Points on a hilly landscape, in no order, each with its height.
A climber steps from a point to the highest of its 2 nearest points, and stops where none of them is higher. Distance is the straight distance between rows; heights are no part of it.
paf: .05,.05,.07,-.09,-.44,-.42,.20,.22,-.11,-.29,-.08,.21,.03,.25,.05,.07,-.42,-.11,-.12,.31,.17,.21,-.05,-.08,-.15,.03,.26,-.06,.03,-.15,.33  h=43.2
tez: -.07,-.20,.16,-.20,.20,-.26,.34,.26,-.07,.17,-.11,.29,.30,-.05,-.04,-.05,-.16,-.28,-.07,.04,-.29,-.35,.12,.51,.00,.00,.04,-.02,.45,-.17,-.01  h=46.4
sodaz: -.05,-.20,-.14,-.02,-.06,.02,-.17,-.08,.06,-.09,-.22,-.14,-.30,.22,.03,.16,.09,.14,-.07,-.09,-.03,-.19,-.33,-.13,.07,-.08,-.34,.15,-.22,-.14,-.08  h=61.1
Kog: -.47,-.46,.22,-.27,.10,-.30,.15,.44,-.01,-.10,.02,.19,.39,.28,.30,.13,-.10,-.46,-.13,.40,-.33,.12,-.03,.04,.18,.12,.19,-.04,.03,-.12,.09  h=56.1
zomen: .46,.01,-.55,.11,.24,.10,-.12,-.42,.38,.08,.38,.11,-.13,.00,-.16,-.21,-.17,.05,-.06,-.41,.09,.28,.07,-.11,.03,.16,.19,.13,.15,.04,-.01  h=57.5
Lepo: .06,.20,-.24,.33,.16,.35,-.20,-.12,.17,.01,-.06,-.18,-.03,.27,-.13,-.13,-.02,-.13,-.16,-.24,-.21,.24,-.13,-.15,-.01,.17,-.10,.32,-.15,.08,.13  h=46.7
Deko: -.01,.18,-.25,-.13,.21,.03,-.02,-.20,.34,.13,.20,-.05,-.17,-.40,-.11,.23,-.01,-.01,.17,-.24,.31,.40,.06,.09,-.24,-.01,-.06,.01,.26,.27,.09  h=66.4
Ratag: -.17,.27,-.11,.10,.36,.41,-.12,-.09,.15,.09,-.14,-.09,-.08,-.03,-.20,.17,.08,-.14,.14,.19,.29,.13,.14,.24,-.30,.04,-.12,.11,.33,-.14,.11  h=49.5
Dasel: -.24,-.15,-.11,-.36,-.05,-.11,.32,.09,-.33,-.24,.34,.20,.21,.26,.15,.00,.04,-.15,-.10,.31,-.41,.08,.15,.19,-.07,.00,-.03,.09,.11,-.01,.15  h=67.8
muz: .00,.03,-.12,-.43,-.24,-.15,.02,.04,-.24,.12,.00,.03,-.03,.10,.33,.04,.16,.05,.02,.01,-.27,.11,-.29,-.17,-.22,-.16,-.20,.05,-.14,.08,-.13  h=44.9
Gonip: -.31,.07,.25,.01,-.11,.21,-.25,-.22,-.05,.19,-.46,-.10,-.48,.04,.16,-.05,.16,.25,.09,.36,-.04,-.32,.17,.21,.22,-.10,-.21,-.21,.09,-.13,-.01  h=4.4
mefu: .22,.23,-.09,.07,-.11,-.19,-.07,-.17,.28,-.18,-.49,.07,-.01,.42,.00,-.15,-.39,-.08,-.10,-.01,-.36,.21,-.20,-.20,-.13,.08,.05,.24,-.27,-.01,.01  h=42.4
rap: .20,-.43,.32,.01,-.33,-.15,.10,.14,-.03,-.10,.23,.27,.13,-.20,-.02,-.03,-.18,.22,.03,-.41,-.05,.05,-.24,-.16,.35,-.16,.03,-.15,-.37,.04,-.18  h=41.3
Gav: .50,.03,-.25,.22,.27,.11,.19,-.01,.16,-.20,.41,.06,-.12,-.04,-.08,-.03,-.02,.06,.04,-.51,.20,.13,.25,-.39,-.21,.29,.22,.10,-.11,.05,.01  h=30.0
nokeg: -.19,.08,-.07,-.39,-.31,-.33,-.01,.00,-.05,-.16,-.26,.02,-.09,.35,.37,.10,-.11,-.13,.09,.26,-.26,.19,-.31,-.18,-.14,-.02,-.15,-.12,-.06,-.04,.04  h=40.6
Sozof: .12,.09,.02,.13,.02,-.02,-.15,.24,-.03,.08,.24,-.04,-.04,-.19,-.03,-.06,.33,.23,.07,-.01,.32,-.15,.05,-.29,.15,-.24,-.08,-.26,-.06,.24,.03  h=21.1
Kanu: .01,-.03,-.26,-.59,-.12,-.10,.30,-.09,-.52,.15,.04,.10,.16,.21,.19,.17,.02,-.05,-.10,-.05,-.23,.16,.02,-.13,-.02,.06,.02,-.15,.04,.23,-.18  h=50.2
Rono: .33,-.19,.01,.02,.01,-.15,.18,-.11,-.20,-.21,.00,-.15,-.17,.00,.07,.02,.02,.11,-.02,-.31,.21,-.11,-.22,-.37,-.15,.04,.02,.17,-.23,.06,-.11  h=30.3
buse: .10,.17,-.55,.23,.35,.30,.01,-.24,.07,-.09,.30,-.20,-.10,.27,.08,-.14,.06,-.21,-.16,-.11,-.13,.27,-.06,-.07,-.01,.29,-.01,.31,-.02,-.09,-.12  h=42.8
figet: .00,-.11,.09,.13,.19,.17,-.24,-.18,.16,-.01,-.23,-.23,.04,.08,.05,.15,-.02,.25,-.22,-.26,-.11,-.22,-.29,.06,.27,-.08,-.26,.04,-.35,.00,-.02  h=56.3
lile: -.49,.25,.32,.06,-.05,.13,-.15,-.16,.09,.04,-.59,.01,-.49,.36,.14,-.07,.15,.30,-.13,.21,.02,-.13,.06,.09,-.04,.20,-.09,-.31,.08,-.25,.16  h=1.4
sal: -.03,-.17,.00,-.30,.22,-.24,.40,.22,.04,.06,.23,.27,.14,-.22,.02,-.04,-.29,-.39,.24,.06,-.29,-.17,.18,.26,.02,.14,.05,.25,.29,-.08,.06  h=54.6
tem: -.39,-.11,.06,-.22,-.45,.04,-.22,-.06,-.16,.07,-.37,-.10,.04,.14,.09,-.16,-.04,-.01,-.04,.42,-.20,.09,-.06,.13,.34,-.26,-.16,-.41,.03,.27,-.01  h=39.0
Vobud: .29,.12,-.02,.11,-.29,-.01,.01,-.05,-.18,-.08,.06,-.16,.03,.07,.24,.17,.03,-.11,.01,-.02,-.08,-.05,-.17,.02,-.05,-.13,-.29,.13,.19,.07,.05  h=64.3
Sig: .14,-.04,.11,.04,.11,-.09,.36,.06,.22,-.36,.09,.28,.09,-.04,.13,.05,-.35,-.56,.10,.15,-.04,-.02,.17,.06,-.37,.22,.17,.36,.23,-.55,.07  h=22.5
Lotok: -.26,.00,-.03,-.13,.02,.22,-.24,.12,.06,.19,.25,-.06,-.34,-.38,-.14,.09,.34,.08,.27,-.03,.39,.10,.09,.05,-.10,-.13,-.12,-.06,.07,.08,-.19  h=67.9
guta: .15,.02,-.09,-.29,-.30,-.29,.34,-.11,-.38,-.17,.21,.26,-.03,.17,.12,-.14,-.20,.00,-.06,.11,-.33,.11,.16,.16,-.13,.07,-.07,.12,.18,-.14,.10  h=74.2
ker: -.20,.01,.09,-.28,-.12,.06,-.17,-.14,-.27,.11,-.47,-.07,-.08,.00,.10,.16,.17,.14,-.09,-.21,-.05,-.09,-.24,-.07,.28,-.19,-.35,-.29,-.11,.05,-.07  h=67.2
goleb: -.07,.18,-.32,.03,.18,.14,.18,-.06,.04,-.01,-.18,-.22,.03,.22,-.17,.13,.14,.13,-.16,-.13,.15,-.27,-.20,-.09,-.16,.13,.03,-.06,.01,.14,-.08  h=78.0
Luzov: -.24,-.21,.32,-.11,-.14,.10,-.33,-.18,-.34,.23,-.27,-.05,-.02,-.20,.20,.07,.23,.22,-.17,-.22,-.08,-.17,.00,-.28,.51,-.22,-.09,-.46,-.20,.09,-.09  h=72.8
Guve: .18,-.08,-.11,-.30,-.10,.14,.18,-.06,-.46,.11,.55,.06,.07,-.02,-.01,-.06,.00,-.14,-.35,.15,.13,-.02,.19,-.04,.27,-.03,.04,-.05,.15,.23,-.15  h=61.6
Sebus: .05,.17,-.20,.27,.21,.08,-.13,-.01,.05,.03,-.23,-.09,.18,.62,.06,-.04,-.15,-.05,-.19,.29,-.05,.29,-.03,.09,-.35,.30,.30,.00,-.14,-.13,.17  h=52.3
Geni: .09,.19,.10,.14,-.34,.09,.06,-.07,.05,-.10,-.08,-.20,.09,-.07,.01,-.17,.12,-.03,.01,.15,-.03,-.11,-.29,.29,-.01,-.24,-.21,-.16,.12,.21,.07  h=60.4
Nur: -.38,.35,.26,-.06,.16,.19,.06,.19,.01,.24,-.50,-.10,.05,-.04,.04,-.09,.23,-.19,.04,.42,.11,-.16,.31,.13,-.23,-.05,.16,-.17,.09,-.15,.25  h=63.0
nam: .24,.20,-.22,.05,.34,.10,-.09,-.28,-.10,-.01,.02,-.09,-.11,-.14,-.31,-.01,-.09,-.09,-.05,-.10,.11,.05,.00,-.06,-.04,.07,-.14,.37,.15,.01,.12  h=82.6
Vot: .25,.01,-.22,.22,-.09,-.06,-.01,-.35,.30,-.41,-.30,-.04,-.21,.29,.06,-.10,-.21,.01,.03,-.10,-.45,.06,-.16,-.06,-.04,.14,.05,.34,-.40,-.11,-.37  h=37.6
sivu: -.29,.24,-.08,.23,.39,.16,-.20,.21,.12,.03,-.26,.04,.08,.46,-.18,-.06,.01,.10,-.20,.42,.07,.12,.27,.21,-.30,.24,.33,-.10,-.11,-.15,.23  h=58.7
Limas: -.02,.18,-.02,.11,.16,-.03,-.04,.30,.20,-.05,-.10,.02,.15,.18,-.01,.17,-.26,-.19,-.01,.35,.12,.04,.19,-.01,-.31,.18,.13,.23,.16,-.18,.35  h=70.5
ganik: -.16,.10,-.25,-.09,.10,-.04,-.21,-.04,.29,.01,.23,-.11,-.24,-.22,-.10,-.08,.18,-.04,.18,-.03,.19,.19,-.01,.12,-.33,-.08,-.14,.23,.25,.04,.05  h=73.0
bub: -.20,-.04,-.07,-.40,.00,.10,.23,-.06,-.57,.20,.17,-.07,.30,.11,.01,.17,.01,-.13,-.27,.23,-.13,.04,.23,.11,.14,.11,.02,-.03,.16,.23,-.23  h=56.0
reku: -.15,.05,.09,.03,-.20,.07,-.25,.00,.11,.03,-.08,-.08,-.10,-.13,-.08,-.12,.13,.00,.26,.09,-.15,-.01,-.23,.13,.03,-.23,-.29,.17,-.04,.19,.22  h=56.5
neb: .11,.00,.11,.00,-.10,-.07,.13,-.10,-.47,.03,.05,.03,.00,-.33,-.16,-.16,.35,.22,-.15,-.08,.20,-.08,.15,.01,.11,-.27,.10,-.32,.05,.06,-.25  h=16.1
laf: -.38,.10,.02,-.22,-.18,-.10,.26,.30,-.12,.27,-.07,.06,.20,.04,-.06,.06,.11,-.15,.03,.51,-.09,-.02,.29,.33,-.05,.06,.11,-.15,.13,-.11,-.08  h=64.8
dal: -.05,-.01,.04,.20,-.13,.08,-.02,-.27,.09,.09,-.52,-.31,-.04,-.15,-.25,-.05,.08,.20,.01,-.02,.06,-.21,-.08,.30,.20,-.22,.03,-.13,-.15,-.09,-.33  h=76.8
Sovo: .45,-.03,-.30,.18,.10,-.13,-.22,-.25,.27,-.08,.28,.14,-.17,-.24,-.11,.01,-.18,.06,-.02,-.34,.24,.28,.17,-.32,.10,-.11,-.06,.14,.10,-.04,.08  h=52.1
bazud: .18,.17,-.17,.00,-.27,-.18,.46,-.04,.19,-.06,-.21,-.14,.02,.35,.06,-.10,-.26,-.07,-.08,-.03,-.07,.00,-.08,.00,-.31,.23,.11,.19,.02,-.04,.22  h=35.5
votem: .22,-.15,.34,.02,-.24,.11,-.11,.05,-.37,.13,.40,.15,.14,-.21,-.09,-.21,-.08,.11,-.12,-.10,.03,.19,-.02,-.14,.57,-.17,.04,-.18,-.12,.32,-.21  h=36.9
pas: -.33,.01,.04,.43,.16,.45,-.52,-.03,.35,.01,-.30,-.14,-.07,.30,-.12,-.19,-.25,-.02,-.16,.16,-.27,.05,-.07,.35,.26,.04,-.07,-.04,-.16,.08,-.15  h=59.6
puze: .28,-.14,-.27,.22,.15,.02,-.09,-.16,.15,-.30,.08,-.08,-.25,-.06,-.01,-.11,.12,.00,.06,-.39,.03,.06,-.03,-.46,-.15,.13,.03,.34,-.31,-.03,-.13  h=33.7
nelil: -.10,-.39,.22,-.03,-.01,-.29,.38,.38,.06,-.11,.16,.16,.33,.13,.24,.11,-.21,-.42,.02,.32,-.19,.04,.13,.31,.07,.10,.09,.08,.05,-.42,.26  h=50.5
vuk: -.04,-.11,.49,.09,.08,.20,-.52,.00,.03,.38,.11,.04,-.08,-.50,.15,-.14,.18,.14,.17,.06,.24,-.05,.18,-.28,.55,-.26,-.02,-.40,-.18,.02,-.06  h=83.8
sek: -.20,.23,.17,-.04,.06,.25,-.11,.02,-.09,.22,-.37,-.25,-.22,.02,-.03,-.01,.12,-.14,.03,.34,.25,-.11,.01,.18,-.18,-.01,-.12,.08,.07,-.06,.10  h=55.9
dod: -.38,-.09,.06,-.27,.19,.13,.20,.34,-.18,.25,.26,-.05,.23,-.32,.15,.06,.31,-.33,.04,.07,-.05,-.14,.30,.23,-.05,-.02,-.05,-.03,.29,.17,-.14  h=81.8
Fubod: .21,-.35,.14,.14,-.03,-.02,-.33,.00,.00,-.07,.17,.33,.13,-.40,-.29,-.16,-.17,.16,-.08,-.30,.17,-.18,-.09,.01,.23,-.38,-.06,-.17,-.02,.02,-.21  h=43.0
fufak: .11,-.21,.23,.27,-.11,.09,-.13,.14,.08,.01,.03,.01,.00,-.11,-.12,.18,-.04,.34,.21,-.35,.06,-.11,-.21,-.17,.21,-.12,-.07,-.12,-.43,.15,-.10  h=38.3
fope: .45,-.17,-.04,.30,-.09,-.02,-.24,-.05,.08,.04,.19,.07,-.02,-.17,-.33,-.08,-.12,.16,-.02,-.38,.26,-.10,.11,-.15,.19,-.12,.00,-.13,.11,.06,-.12  h=47.2
mopi: -.03,.00,.08,.30,.32,-.01,.14,.31,.38,-.24,-.02,.25,.25,.22,-.08,.16,-.29,-.24,.05,.14,-.10,.12,.09,.00,-.22,.35,.43,.23,-.06,-.34,.24  h=62.3
Sesir: .03,-.03,.33,.00,-.29,-.02,-.02,.08,-.54,.23,.30,.15,.21,.04,-.07,-.14,.15,.12,.00,.03,.13,.21,.02,-.37,.30,-.01,.28,-.49,-.11,.29,-.28  h=34.6
kef: -.17,.11,.17,.01,-.44,-.25,-.02,.10,-.22,-.17,-.25,-.06,.01,.23,.04,.05,-.20,-.07,-.02,.46,.07,.05,.02,.04,.06,-.01,-.01,-.21,.09,.07,.33  h=47.4
linet: -.16,-.34,.29,-.02,-.01,.08,-.19,.15,-.02,-.06,-.06,.13,.24,-.37,-.13,.02,.02,.26,-.16,-.11,.17,-.37,-.14,-.03,.39,-.48,-.13,-.37,-.18,-.04,-.32  h=38.7
Dusi: -.06,-.06,-.13,-.08,.09,-.05,-.11,.01,.02,.01,-.13,-.11,-.32,.12,.06,.03,.12,.05,.00,-.05,.00,.01,.01,-.21,-.23,.08,-.27,.43,-.14,-.26,.12  h=66.3
lasav: -.11,.16,.06,-.06,-.23,-.17,-.02,.03,-.23,-.09,-.03,.02,-.01,.09,-.10,-.04,.03,-.15,.15,.35,-.08,.11,-.11,.07,-.22,-.07,-.10,.17,.02,.01,.41  h=51.7
zafem: -.05,-.10,.57,.10,.05,.09,-.45,.07,-.24,.22,.05,-.01,.04,-.32,.13,-.02,.12,.10,-.06,-.22,.03,-.08,-.11,-.32,.39,-.22,-.14,-.19,-.21,.06,-.03  h=78.2
Kekib: .01,.09,.09,.16,.13,.31,-.32,-.20,-.17,.06,-.14,-.11,-.17,-.25,-.07,.07,.41,.22,-.04,-.05,.29,-.15,.05,.10,.08,-.22,-.16,-.07,.06,-.15,-.21  h=10.0
Fifi: -.27,-.07,-.07,-.39,-.33,-.26,.05,.02,-.32,-.15,-.17,-.14,.13,.39,.20,-.03,-.02,-.03,-.12,.47,-.15,.31,.11,.13,.20,-.03,-.09,-.36,.15,.20,.17  h=43.1
lel: -.15,-.13,.08,-.23,-.26,.06,-.13,.09,-.35,.23,.21,-.14,-.20,-.13,.10,-.02,.26,.07,-.03,.03,.00,.09,-.03,-.20,.25,-.02,-.06,.06,-.25,.34,-.03  h=29.7
nem: .31,.19,-.21,.05,-.24,-.05,.33,-.06,.28,-.14,.12,-.02,-.21,.07,.06,-.08,-.16,-.18,.11,-.13,-.09,.01,.15,-.03,-.24,.23,.03,.40,.09,-.13,.00  h=32.0
dufal: .33,.03,-.47,-.15,.25,.06,.26,-.42,.46,.09,.41,.14,-.12,-.08,.01,-.14,-.24,-.19,-.01,-.31,.10,-.01,.13,-.04,-.22,.26,.24,.24,.22,-.24,.12  h=64.9
pimi: .13,.00,-.16,.31,.46,.27,-.41,-.22,.40,-.08,.23,-.11,-.06,-.18,.06,-.07,.01,.17,.18,-.37,-.01,.22,-.17,-.09,.07,-.02,-.04,.10,-.20,.31,.02  h=27.5
Mus: -.11,.18,.04,.15,.41,-.09,.28,.21,.32,.03,-.03,.17,.35,.08,-.34,.08,-.04,-.14,.06,.24,-.10,-.23,.00,.37,-.09,.17,.23,-.02,.22,-.23,.12  h=32.1
loz: .25,.03,-.19,.15,.31,-.06,-.05,.05,-.04,.14,.12,-.23,-.06,-.13,.03,.10,.23,.19,-.07,-.12,.36,-.29,.23,-.19,-.11,.00,-.06,-.03,.14,.10,.03  h=23.9
ler: .14,-.17,.03,.27,.38,.11,-.18,.09,.50,-.27,.30,.13,.08,-.22,-.17,-.15,-.26,.27,.13,-.46,-.01,.02,-.10,-.25,.22,-.03,.09,.16,-.38,.27,-.08  h=31.5
gim: -.37,-.15,.15,-.22,.00,.04,.42,.37,-.20,.26,.18,-.05,.37,.02,.01,.15,.14,-.26,-.02,.21,-.28,-.04,.27,.51,.18,.07,.05,-.10,.19,-.03,-.17  h=72.9
ronag: -.24,.11,.18,.06,.31,-.26,.15,.34,.05,.07,-.33,.17,.41,.12,-.02,.13,-.03,-.09,-.06,.15,-.21,-.25,.08,.29,-.23,.02,.17,-.15,.30,-.19,.04  h=38.4
Repas: -.17,-.21,-.05,-.15,-.10,.20,-.01,.30,-.26,.17,.33,-.01,-.03,-.32,.05,.06,.32,-.13,.13,-.15,.29,.10,.29,.01,-.13,-.06,-.10,-.01,.16,.21,-.13  h=73.6
Pipu: -.25,.11,.29,.26,.08,.51,-.21,-.32,.05,.02,-.39,-.23,-.42,-.12,.04,-.05,.36,.24,.06,.06,.05,-.35,.15,.01,.19,-.07,-.11,-.15,-.01,-.11,-.10  h=7.1
giko: -.01,.06,-.19,-.17,-.14,-.26,.14,-.13,-.02,-.10,-.54,-.28,-.01,.30,.05,.15,-.07,.13,.10,.00,.02,.09,-.23,.09,-.03,.07,-.13,-.23,-.03,.13,.26  h=56.6
revo: .01,-.04,-.13,.34,.20,.22,-.31,-.20,.18,.00,-.18,-.24,.20,.10,-.10,-.13,-.20,.04,-.18,-.27,-.35,-.08,-.18,-.02,.32,.06,-.05,.21,-.25,.23,.01  h=51.1
reg: .24,.37,-.12,.16,-.23,.11,.22,-.03,.17,-.01,.04,-.05,.06,.07,-.12,-.08,.04,.01,.06,.18,.07,-.08,.01,.42,-.24,-.08,-.04,-.06,.29,.07,.11  h=56.7
Goso: .20,.03,-.03,-.24,-.22,-.07,.11,-.03,-.11,.10,.62,.36,-.25,-.22,.00,-.40,-.01,.07,.07,-.38,.15,.01,.00,-.09,-.12,.01,.20,-.01,.10,.15,-.09  h=55.8
Tur: .13,.25,-.05,.19,.04,-.08,-.25,-.08,.14,.10,-.46,-.06,.04,.46,-.16,-.09,-.25,.06,-.01,.25,-.10,.18,-.18,.08,-.13,.08,.14,.05,-.19,.09,.14  h=47.3
divel: -.14,.22,.07,-.05,-.14,.01,-.12,-.12,.07,.09,-.66,-.31,-.06,.25,.05,.09,.03,.14,-.06,-.10,-.11,-.02,-.33,.02,.11,-.08,-.26,-.22,-.06,.04,.10  h=61.8
Vud: -.03,-.10,-.16,-.21,-.28,-.33,.19,-.24,-.16,-.04,-.26,-.13,-.04,.00,.07,.03,.06,.33,.08,-.20,-.02,.04,-.31,.17,.21,-.02,-.11,-.43,-.01,.20,-.17  h=50.6
topot: .08,.03,.02,-.25,-.22,-.14,.56,-.10,.06,-.33,.12,.21,-.07,.04,.15,-.20,-.20,-.52,.13,-.05,-.13,-.15,.20,-.01,-.32,.27,.16,.33,.18,-.35,.06  h=27.3
gof: -.11,.21,.09,.30,.10,.35,-.29,-.25,.29,.10,-.52,-.28,-.11,.11,-.17,-.13,.00,.15,.03,.27,-.10,-.14,-.11,.34,.18,-.10,.04,-.07,-.16,-.04,-.18  h=67.7
bodap: .10,-.10,-.21,-.33,.01,.00,.37,.17,-.11,.20,.55,.26,.04,-.23,-.04,.05,-.03,-.20,-.16,-.05,.19,-.13,.19,-.02,.09,.07,-.04,.10,.28,.00,-.14  h=66.7
pade: -.02,.07,-.19,.10,.39,.04,-.39,-.13,.07,.00,-.10,-.21,-.35,.05,-.12,-.03,.04,.11,-.14,.01,.12,-.10,.12,.00,-.04,.12,-.23,.36,.10,-.08,.10  h=73.8
diso: .10,.14,-.10,-.24,-.40,-.42,.37,-.01,.09,-.26,-.24,.04,-.08,.28,.33,-.02,-.26,-.13,.03,.18,-.13,.25,-.19,-.13,-.26,.13,.18,-.06,-.08,-.09,.14  h=39.2
veg: .10,.10,-.10,.37,-.02,.26,-.04,-.16,.08,.17,-.18,-.21,-.01,-.01,-.31,.03,.18,.19,-.25,-.26,.12,-.11,-.18,.05,.13,.01,.04,-.12,-.11,.14,-.33  h=85.6
Fekuv: -.20,.06,.22,.19,.22,-.01,-.08,.31,.04,-.13,-.30,.09,.24,.21,.10,.35,-.21,-.02,-.20,.32,.26,-.03,.00,-.09,-.34,.32,.53,.03,-.11,-.12,.34  h=79.8
nipov: .32,-.14,-.04,.02,-.31,-.11,.01,-.08,-.05,-.18,.28,.28,-.20,-.25,-.01,-.17,.05,.02,.15,-.54,-.16,.11,-.11,-.22,-.24,-.06,.08,.21,-.12,.09,-.16  h=51.2
guz: .36,.07,-.05,.16,-.30,-.07,.02,-.11,.37,-.27,.05,.00,-.19,-.06,-.01,-.06,-.26,.03,.15,-.20,-.33,.01,-.12,.01,.08,.05,-.10,.47,-.13,-.01,-.15  h=33.1
tup: .15,.12,-.04,.00,.24,-.07,.34,.11,.29,.04,.27,.32,.33,.09,-.22,.04,-.22,-.23,.19,.13,-.22,-.12,-.05,.34,-.24,.14,.16,.17,.26,-.49,.30  h=27.2
rapal: .21,-.01,-.10,-.18,.16,-.07,.00,-.06,.00,.05,.49,.28,-.13,-.43,-.09,-.05,.09,.01,.22,-.21,.30,.30,.03,-.11,-.15,-.13,-.05,-.03,.16,.19,-.10  h=60.5
lova: .21,.11,-.24,-.10,.20,.03,.33,-.08,.07,.19,.27,.07,-.02,-.23,-.31,.02,-.08,-.03,.01,-.24,.18,-.18,.13,.07,-.16,.16,.06,.24,.24,-.09,.08  h=73.9
mal: -.32,.04,-.02,-.26,-.17,-.09,.11,.02,-.33,.28,-.19,-.24,.01,-.02,.12,.06,.28,-.09,.05,.34,.04,-.11,.08,.16,-.10,.03,.00,-.06,.07,-.01,-.06  h=57.1
Fup: .06,-.37,.08,.33,.22,.04,-.10,.12,.34,-.23,.06,.04,.25,-.02,.00,.06,-.22,.32,.07,-.38,-.06,-.24,-.22,-.29,.17,-.01,.09,.03,-.57,.04,-.05  h=35.0
pes: -.09,-.40,.14,-.13,-.34,-.18,-.01,-.07,-.16,-.10,-.04,.06,.16,-.24,.00,.01,-.10,.27,.07,-.21,-.11,-.08,-.29,.18,.28,-.21,.01,-.35,-.15,.31,-.29  h=45.5
rigub: -.19,-.20,.17,-.16,-.21,.18,-.09,-.02,-.41,.23,.28,-.15,.10,-.04,.02,-.09,.43,.19,-.13,.12,.06,.24,.10,-.09,.32,-.08,.19,-.28,-.22,.44,-.31  h=32.2
dirut: .36,-.11,.23,-.01,-.40,-.04,.15,.10,-.29,.03,.46,.26,-.03,-.09,.00,-.10,-.01,.11,-.08,-.31,.04,.19,-.08,-.29,.24,-.08,-.06,-.11,-.14,.04,-.01  h=38.9
Kile: .13,.14,-.03,.02,.03,.14,.01,-.16,-.26,.11,.07,.03,-.06,-.35,-.29,-.07,.17,.12,.02,.01,.24,.00,.19,.25,-.06,-.17,-.06,-.06,.26,-.07,-.21  h=13.1
nubat: .13,.01,.04,.26,.22,.28,-.53,-.04,.31,-.10,.15,-.04,-.17,-.17,.04,.00,.19,.31,.26,-.27,.05,-.04,-.01,-.06,.09,-.30,-.21,-.10,-.05,.20,.12  h=24.4
Zoke: -.16,-.13,.03,-.10,-.15,-.31,.42,.37,.06,-.04,-.03,-.06,.05,.26,.20,.33,-.14,-.17,.09,.18,-.07,-.03,.15,.11,-.21,.21,.01,.13,.01,-.33,.12  h=49.3
Vozit: .43,-.01,-.05,.11,-.06,.14,-.04,-.07,-.04,.11,.38,-.11,-.01,-.25,.15,.23,.13,-.07,.10,-.23,.21,.12,-.06,-.16,-.11,-.07,-.19,.19,.12,-.09,.12  h=68.8
mimul: .24,.12,-.44,.20,.26,.21,-.10,-.35,.41,-.29,.12,-.16,-.27,.10,.15,-.18,.01,-.29,.03,-.09,-.20,.14,.04,-.35,-.08,.24,.02,.40,-.33,.01,-.36  h=38.1
biv: .20,.03,.24,.13,.03,.01,-.28,-.07,-.05,.10,.21,-.02,.09,-.31,.07,-.01,.15,.01,-.06,-.36,-.07,.09,-.23,-.26,.15,-.22,-.29,.12,.02,.06,.09  h=73.3
bage: .16,-.14,.23,.02,-.03,-.02,-.31,.02,.00,.10,.56,.30,-.04,-.33,-.01,-.06,.14,.08,.26,-.19,.27,.48,-.13,-.27,.09,-.27,-.05,-.08,-.10,.05,-.07  h=56.2
tad: .17,-.15,-.10,-.11,-.03,-.30,.17,.03,-.34,.04,.03,-.22,-.03,-.12,.17,.06,.02,.15,-.11,-.12,.21,-.18,.03,-.24,.03,.06,-.02,.02,.02,.27,.03  h=27.4
tokeb: -.09,.00,.16,.01,-.01,-.29,.38,.40,.25,-.23,-.09,.30,.20,.30,.13,.35,-.29,-.20,-.05,.22,-.01,.09,-.04,-.08,-.30,.30,.45,.09,-.14,-.41,.15  h=55.4
naze: -.51,-.25,.16,-.28,-.05,-.22,.10,.33,-.26,-.30,.08,.12,.22,.34,.20,.09,-.10,-.20,-.05,.52,-.17,.19,.20,.06,-.11,.10,.15,-.07,.02,-.07,.25  h=61.5
Velu: .06,-.08,-.28,.08,.25,-.12,.29,-.14,.11,-.43,.26,.13,-.02,-.04,-.14,.05,-.10,-.24,.20,-.02,-.13,-.07,.22,.11,-.29,.18,.00,.43,.23,-.43,.23  h=17.1
Kosa: -.42,.08,.38,.08,.07,.11,-.09,.30,.06,.11,-.32,.05,.15,.10,.19,.29,-.01,-.01,-.06,.42,.21,-.19,.12,.04,-.27,.16,.32,-.22,.06,-.23,.38  h=71.7
munok: .17,.08,.31,.16,.08,-.05,-.26,.09,-.20,.07,.11,.19,.03,-.32,-.07,-.29,.26,.13,.02,-.07,.26,-.07,-.01,-.28,.18,-.39,.06,-.41,.10,.24,-.29  h=19.0
zada: -.24,.17,-.15,-.01,.33,.06,.13,.02,.00,-.06,-.47,-.14,.05,.44,-.13,.14,.05,.12,-.07,.28,.12,-.16,.02,.24,-.32,.17,.09,-.13,.07,-.11,-.01  h=68.5
bod: -.33,-.10,.10,-.08,-.19,-.17,-.13,-.16,.08,.07,-.52,-.25,.03,-.29,.06,-.02,.07,.36,.05,.09,-.13,-.38,-.08,.10,.44,-.32,-.02,-.38,-.17,.05,-.31  h=66.5
sugug: -.09,.15,-.10,-.10,.21,-.16,.09,.19,.01,.20,.15,-.03,.08,-.12,-.01,.14,-.07,-.19,.22,.17,-.14,-.07,.23,.11,-.14,.16,-.12,.33,.23,-.15,.18  h=64.0

Call two points neighbours if one is among the 2 nearest of the other. Go from one point of each pair to the other, from neighbour to neighbour, staying as high as possible. Name the lowest point that can't be avoided.
nam / veg | revo
rapal / Fekuv | sek
dod / ganik | Lotok

Write out the way that a climber takes from each point below.
guz | Vot mefu Tur Sebus sivu zada goleb veg
Kekib | Kile neb munok Sozof loz tad Rono puze mimul buse Lepo revo figet sodaz Dusi pade nam
pes | Vud giko divel ker Luzov zafem vuk
